Each row is a point on a landscape with many valleys, with its height.
From any point a ball takes the steepest step (drop divided by distance) to one of its 2 nearest points. It stops when none of these is lower. Distance is the straight distance between rows; heights are no part of it.
k436 height 378: [ 12  10   2  11  -1 -29  26  18  -2  21  19   5 -11  -1  34   8  -1 -20
  13  -3]
k414 height 388: [ -1  20  22 -13   2   2 -26 -32 -10 -14  -6  33 -19   8 -14  20   4 -26
  19 -24]
k918 height 435: [ -2  28 -13   2 -12  23 -14 -37  24 -25   2  16 -23 -37  -2  17  44  24
   3  -1]
k987 height 274: [ -1  17  -6  18  12 -25 -20  18 -37  52   8 -12   0  17  -1 -39 -19 -18
  -2  -9]
k213 height 306: [ -1  15  11   0   5 -16 -26 -34  28 -34  -1  29   2  -4 -27  24   4 -23
  -2 -28]
k40 height 297: [ -2 -16 -13  14   7 -11 -45  16 -11  18  -7 -27  -7  20 -11 -48 -12   3
 -20  24]
k769 height 620: [ -2 -12   9 -12   5 -15 -10   1 -30  19  -8 -46   6  22  11  19 -61  -4
 -55  15]
k6 height 567: [  1  11  -6  -9  -7   6 -11   1 -35  30 -11 -13 -43  -9  15 -31   8   4
 -21  23]
k923 height 488: [ 28  29   2  18  12  18 -18 -11  36 -42 -22  47   1 -15 -13   8  41  18
   6   4]
k100 height 300: [  7  10 -11   8  23  36   1 -31  32 -19   9  29  26 -17 -26  19  14  15
  18 -32]
k563 height 295: [-15 -38   8  28  14  27  -9  27 -19   9  -3  -3  26  38 -11 -11   4 -15
   5  12]
k267 height 314: [ -3 -13 -24  -5  -2  14  30 -20   7  -5  20 -21  -2 -36  10  -2 -13  34
   1 -18]
k597 height 554: [-23   5   1 -20 -18 -10  23  36 -19  30   5 -35  54  40  -3  40 -34  -5
 -33   4]
k907 height 465: [  9  30  -2   7   0  15 -30 -27  39 -37 -16  35 -16 -23 -12  21  53  -2
 -18   7]
k596 height 339: [ -1   8  -5  14   7 -12 -17  11  -2  10   0  23 -28  12 -10 -27  21 -10
  11  -8]
k712 height 545: [ 13  18 -22   3 -13  20  11 -13 -30   0 -15 -11 -24 -20  12 -14   3  19
 -17  26]
k838 height 511: [  2  -6 -12 -23 -17  -4  27  30  -8   9   5 -34  70  25  16  31 -30   4
 -17   5]
k967 height 423: [-18 -11 -18  11 -13 -25  12  32   4  22  30 -16  33  19  13  10   1 -10
  23 -10]
k481 height 397: [ -7 -11  -7  -7   5  49  22   7 -22   7 -15 -22  21  18  -4   8 -18  -9
 -12  -8]
k701 height 589: [-10  27  10 -16 -12  -6  11   0 -40  21   3   1 -51  -3   4 -12   6  -3
 -14   5]
k806 height 203: [-14 -34  18  18  24  22 -26  19 -11  -7   0  10  -5  31  -1  -8  23  -6
  16   4]
k430 height 705: [  5  -5  -7 -11 -15 -18  40  17 -17  10   3 -27  11  -6  18   1 -29   9
 -23   5]
k427 height 815: [ -1  27  -6  -3  -1  -9  -9 -35  15 -29  21  10 -13 -54   1  57   4 -10
  -8 -30]
k160 height 437: [ -4   9   5 -18   2  33 -15  -3 -16  -3  -9  24 -14  20   9  14   0  -1
  28 -21]
k417 height 518: [  7 -17  -4  29  -4  12 -23 -17  14 -38 -11   7   4 -27 -10 -22  30  24
  23  20]
k876 height 78: [ -7 -20  26   2  24  15 -18  35  -9  23  -3  23  -8  34  21  -9  29 -21
  22   5]
k396 height 23: [ -2 -32 -11  49  15  -5 -44   3   0   6   6  -1  -9 -10  -9 -25  15 -12
  27  12]
k438 height 402: [ -5   2  -4 -18 -13  15  17 -48  19 -15  14  10 -18 -43  -3   9  29  29
   7   0]
k829 height 432: [-10  -9 -10  43   1 -10 -26 -22  33 -20   0   4  -9 -54 -26   5  34 -16
  12   4]
k816 height 386: [-18   5  24 -35  -7 -21   5  18  -9  18   9  21   0  41   8  -4  -6 -18
  33  -7]
k706 height 468: [-12 -17 -26  10 -11 -12   7  38   3  16  18 -36  54  32  13  12 -20  -3
   3   4]
k956 height 495: [-10  -1   9 -52 -16  -7  41   9 -21   3  11  -8   5  13  25  19 -35  19
  12 -28]
k735 height 358: [-10   9 -12 -20 -16  18  40 -26  -5  -8  16 -11 -21 -38  -2  -3   8  43
  -8 -14]
k113 height 379: [ 16  -6   3 -43   4  37  19 -23  20 -21   7  24  14   6   6   5   4  28
  29 -23]
k177 height 481: [ 26  -6  -3 -37 -10  47  17  -9  -9 -12 -21 -17  11   7   4 -13 -13  34
 -25  18]
k482 height 551: [ 16 -38 -12  31   4  17  -6  -9 -10 -20 -19  -8  15 -19  -7 -32   2  15
   4  27]
k431 height 576: [ -3  17  11 -29   2  -3   5  23  18  10 -24 -40  19  33 -19  34 -45   9
 -58  13]
k950 height 333: [ 11  36  -2  17  14 -25 -48 -11  13   4   0  26 -34 -26  10   4  35 -20
  11   4]
k675 height 401: [ 25 -23   1  10  10  26  18  23   4 -10 -26 -21  33  16   1 -24 -17   1
 -32  36]
k392 height 385: [  7  23  -5  20 -10  -7 -19  -2   3  -8 -10  15 -36 -11  -2 -12  34   3
  12  10]
k859 height 509: [ 20   0  20  24  21  23 -17   9  30 -37  -5  46   4   0 -10  13  50   7
  13  10]
k409 height 340: [ 14  13   7 -23  10  25   4 -41  19 -19   7  33  10  -9 -10  30   7   9
  18 -41]
k753 height 530: [ 11  -2  12 -27   0  -8  12  36  28   5 -29 -29  11  34  -3   6 -27  -1
 -53  31]
k14 height 827: [-12  24  -9 -10   3 -17 -16 -12  20 -10  27  15 -37 -25  -2  35  16  -5
  -2 -34]
k979 height 527: [ -6 -12  24 -29   0   0  -6  10 -23  14 -18 -15  -2  42   0 -16 -22 -13
 -18  22]
k319 height 781: [ -1   0  -8  18 -14 -34  27  -8 -32   9  14 -11 -28 -52  17   3 -15   2
   2  -2]
k210 height 466: [ 26 -11   6   3  10  15   4  16  25  -5 -41 -41  16   5  -5   4 -27   6
 -56  37]
k761 height 517: [  5  14   0 -31 -14  30  26  -1 -20   3 -24 -20 -14 -13   5  -9  -4  18
 -36  28]
k880 height 304: [ -8   6 -11  31   6 -17  -8 -15  -3   0  18   7  17  -1  -7  22 -16 -23
  19 -39]
k473 height 360: [-12  -1   3  51  18 -24 -47  -1  25  -4   2  17 -19 -43 -31  -3  43 -22
  10  18]
k478 height 355: [  1 -19   4  17   5  42   9  21 -18   2 -25 -12  28  31  -6 -15 -12  -9
 -18  19]
k781 height 485: [ -2  -6  24 -35 -15   3  18  16 -14   2 -23  -3  23  53  -9 -17 -29  -1
  -2  10]
k286 height 449: [ 21  17  19   3   0 -28 -14   0  44 -22  -3  43 -12   4   2   5  25 -10
  24   5]
k163 height 572: [-14 -12  14 -39  -2   3   0  14 -27  25  -8 -30 -14  22  11  12 -35  -4
 -37  16]
k149 height 204: [-14   3 -15   1   6  -3 -31  12 -40  37  -5 -24 -12  26  -8 -26 -27  -6
 -22  -5]
k449 height 328: [  3  16   3   7   3 -25  10  17 -30  40  13   0  -9  12  20 -10 -21 -24
  12 -11]
k999 height 803: [ -6  27   6  13 -17 -25  14 -51  -4 -12  15   6 -22 -65  -2  27  10   2
  -1  -9]
k367 height 467: [  2  -5   8 -23  -4  30 -25  -1 -19  -2 -12  11 -27  28  20 -17   6   3
  16  11]
k173 height 494: [ 11 -19  24  19   6  -7 -28  -1  33 -29   0  39   7  15  -6   1  29  -6
  27   0]
k662 height 761: [-18  -9  -1   6  -7 -19  31   0  -1  10  15 -14 -32 -33  -3 -10   8  -2
  -9   4]
k750 height 422: [ 12   7   4 -10 -11 -21  19  -6  10  -2  18  20 -14   0  33  16  -6 -12
  29 -15]
k821 height 237: [  2  -8  17   0   7 -20 -10  45  -4  16 -15  15   7  40  -6 -42  12  -5
  -5  23]
k738 height 354: [-25 -11 -16   7 -11 -18  17  20  26   3  23   1  13  13 -15   7   9   2
  23 -31]
k455 height 398: [ -1 -16  -8  21   2  30  21 -14 -24   3   3 -12  45  17   0   5 -17 -12
  19 -12]
k487 height 196: [-14 -30  -9  36  20  -8 -39  26 -11  23  -7 -15   1  -5 -12 -45   8  -2
   8  14]
k902 height 441: [-15   1  12 -41 -21 -11  30  25 -11   6   1  -6  24  40   9  -2 -23  -5
  16   0]
k276 height 256: [ -4   4   0  30  25 -29 -65  -2  19  18  13  19 -32 -20  -7  -6  36 -22
   9   4]
k26 height 483: [  5   0 -18  32  -9 -11 -21 -38  19 -30  -8   5 -10 -65  -3  -3  35  11
  22  30]
k421 height 406: [ 20  -2  -6 -51   0  26  23  -4   6 -22  10   6  10   6  31  -1 -11  37
  16 -13]
k682 height 252: [  0   3 -23  17  10  26  28 -26  31  -6  14  -2  19 -36 -17   6   8  21
  13 -26]
k466 height 443: [ 14 -16  -7 -42  -7  27   9  20   7 -14  -6 -12  11  21  21 -16  -9  28
  -9   3]
k199 height 464: [ -4  10  14 -29 -11  -1  38 -15  -6   1  25   9  -1 -13  18  33 -20   8
  16 -37]
k914 height 251: [-14 -10 -11   7  -3  -4   1   4  10  -7   4  -1  -1  17 -20 -28  -2   8
  11  -5]
k503 height 317: [ -6   2  23  -8   4 -39  -2  31   0  38   5   9   4  49  -6 -31   6 -19
  16   7]
k972 height 667: [  0  -8 -11  -3  -7 -35   3  10  -9   9 -10 -42   8   9  -1 -14 -38  -2
 -39  19]
k369 height 794: [ 15  18   2  21 -15 -20  36 -38 -15  -3   5  12 -18 -53  10   7  -5  -3
   0  -7]
k584 height 356: [  6  -3 -13  34   9   6  -5 -23   0 -14   8   3  40   6  -9  11 -20 -10
  34 -28]
k164 height 169: [-13  11   5  21  14 -36 -17 -17  27  -9  10  13   9 -12 -26  24  -1 -39
   3 -29]
k625 height 734: [ -2 -15  -4  -9 -10  -9  57   9  -8  11  11 -27 -13 -44   8  -4 -11  15
 -42  11]

Where does a ball stop that starts at each point below?
k199 => k149
k918 => k682
k417 => k276
k701 => k682
k597 => k914
k838 => k914
k6 => k682
k421 => k682
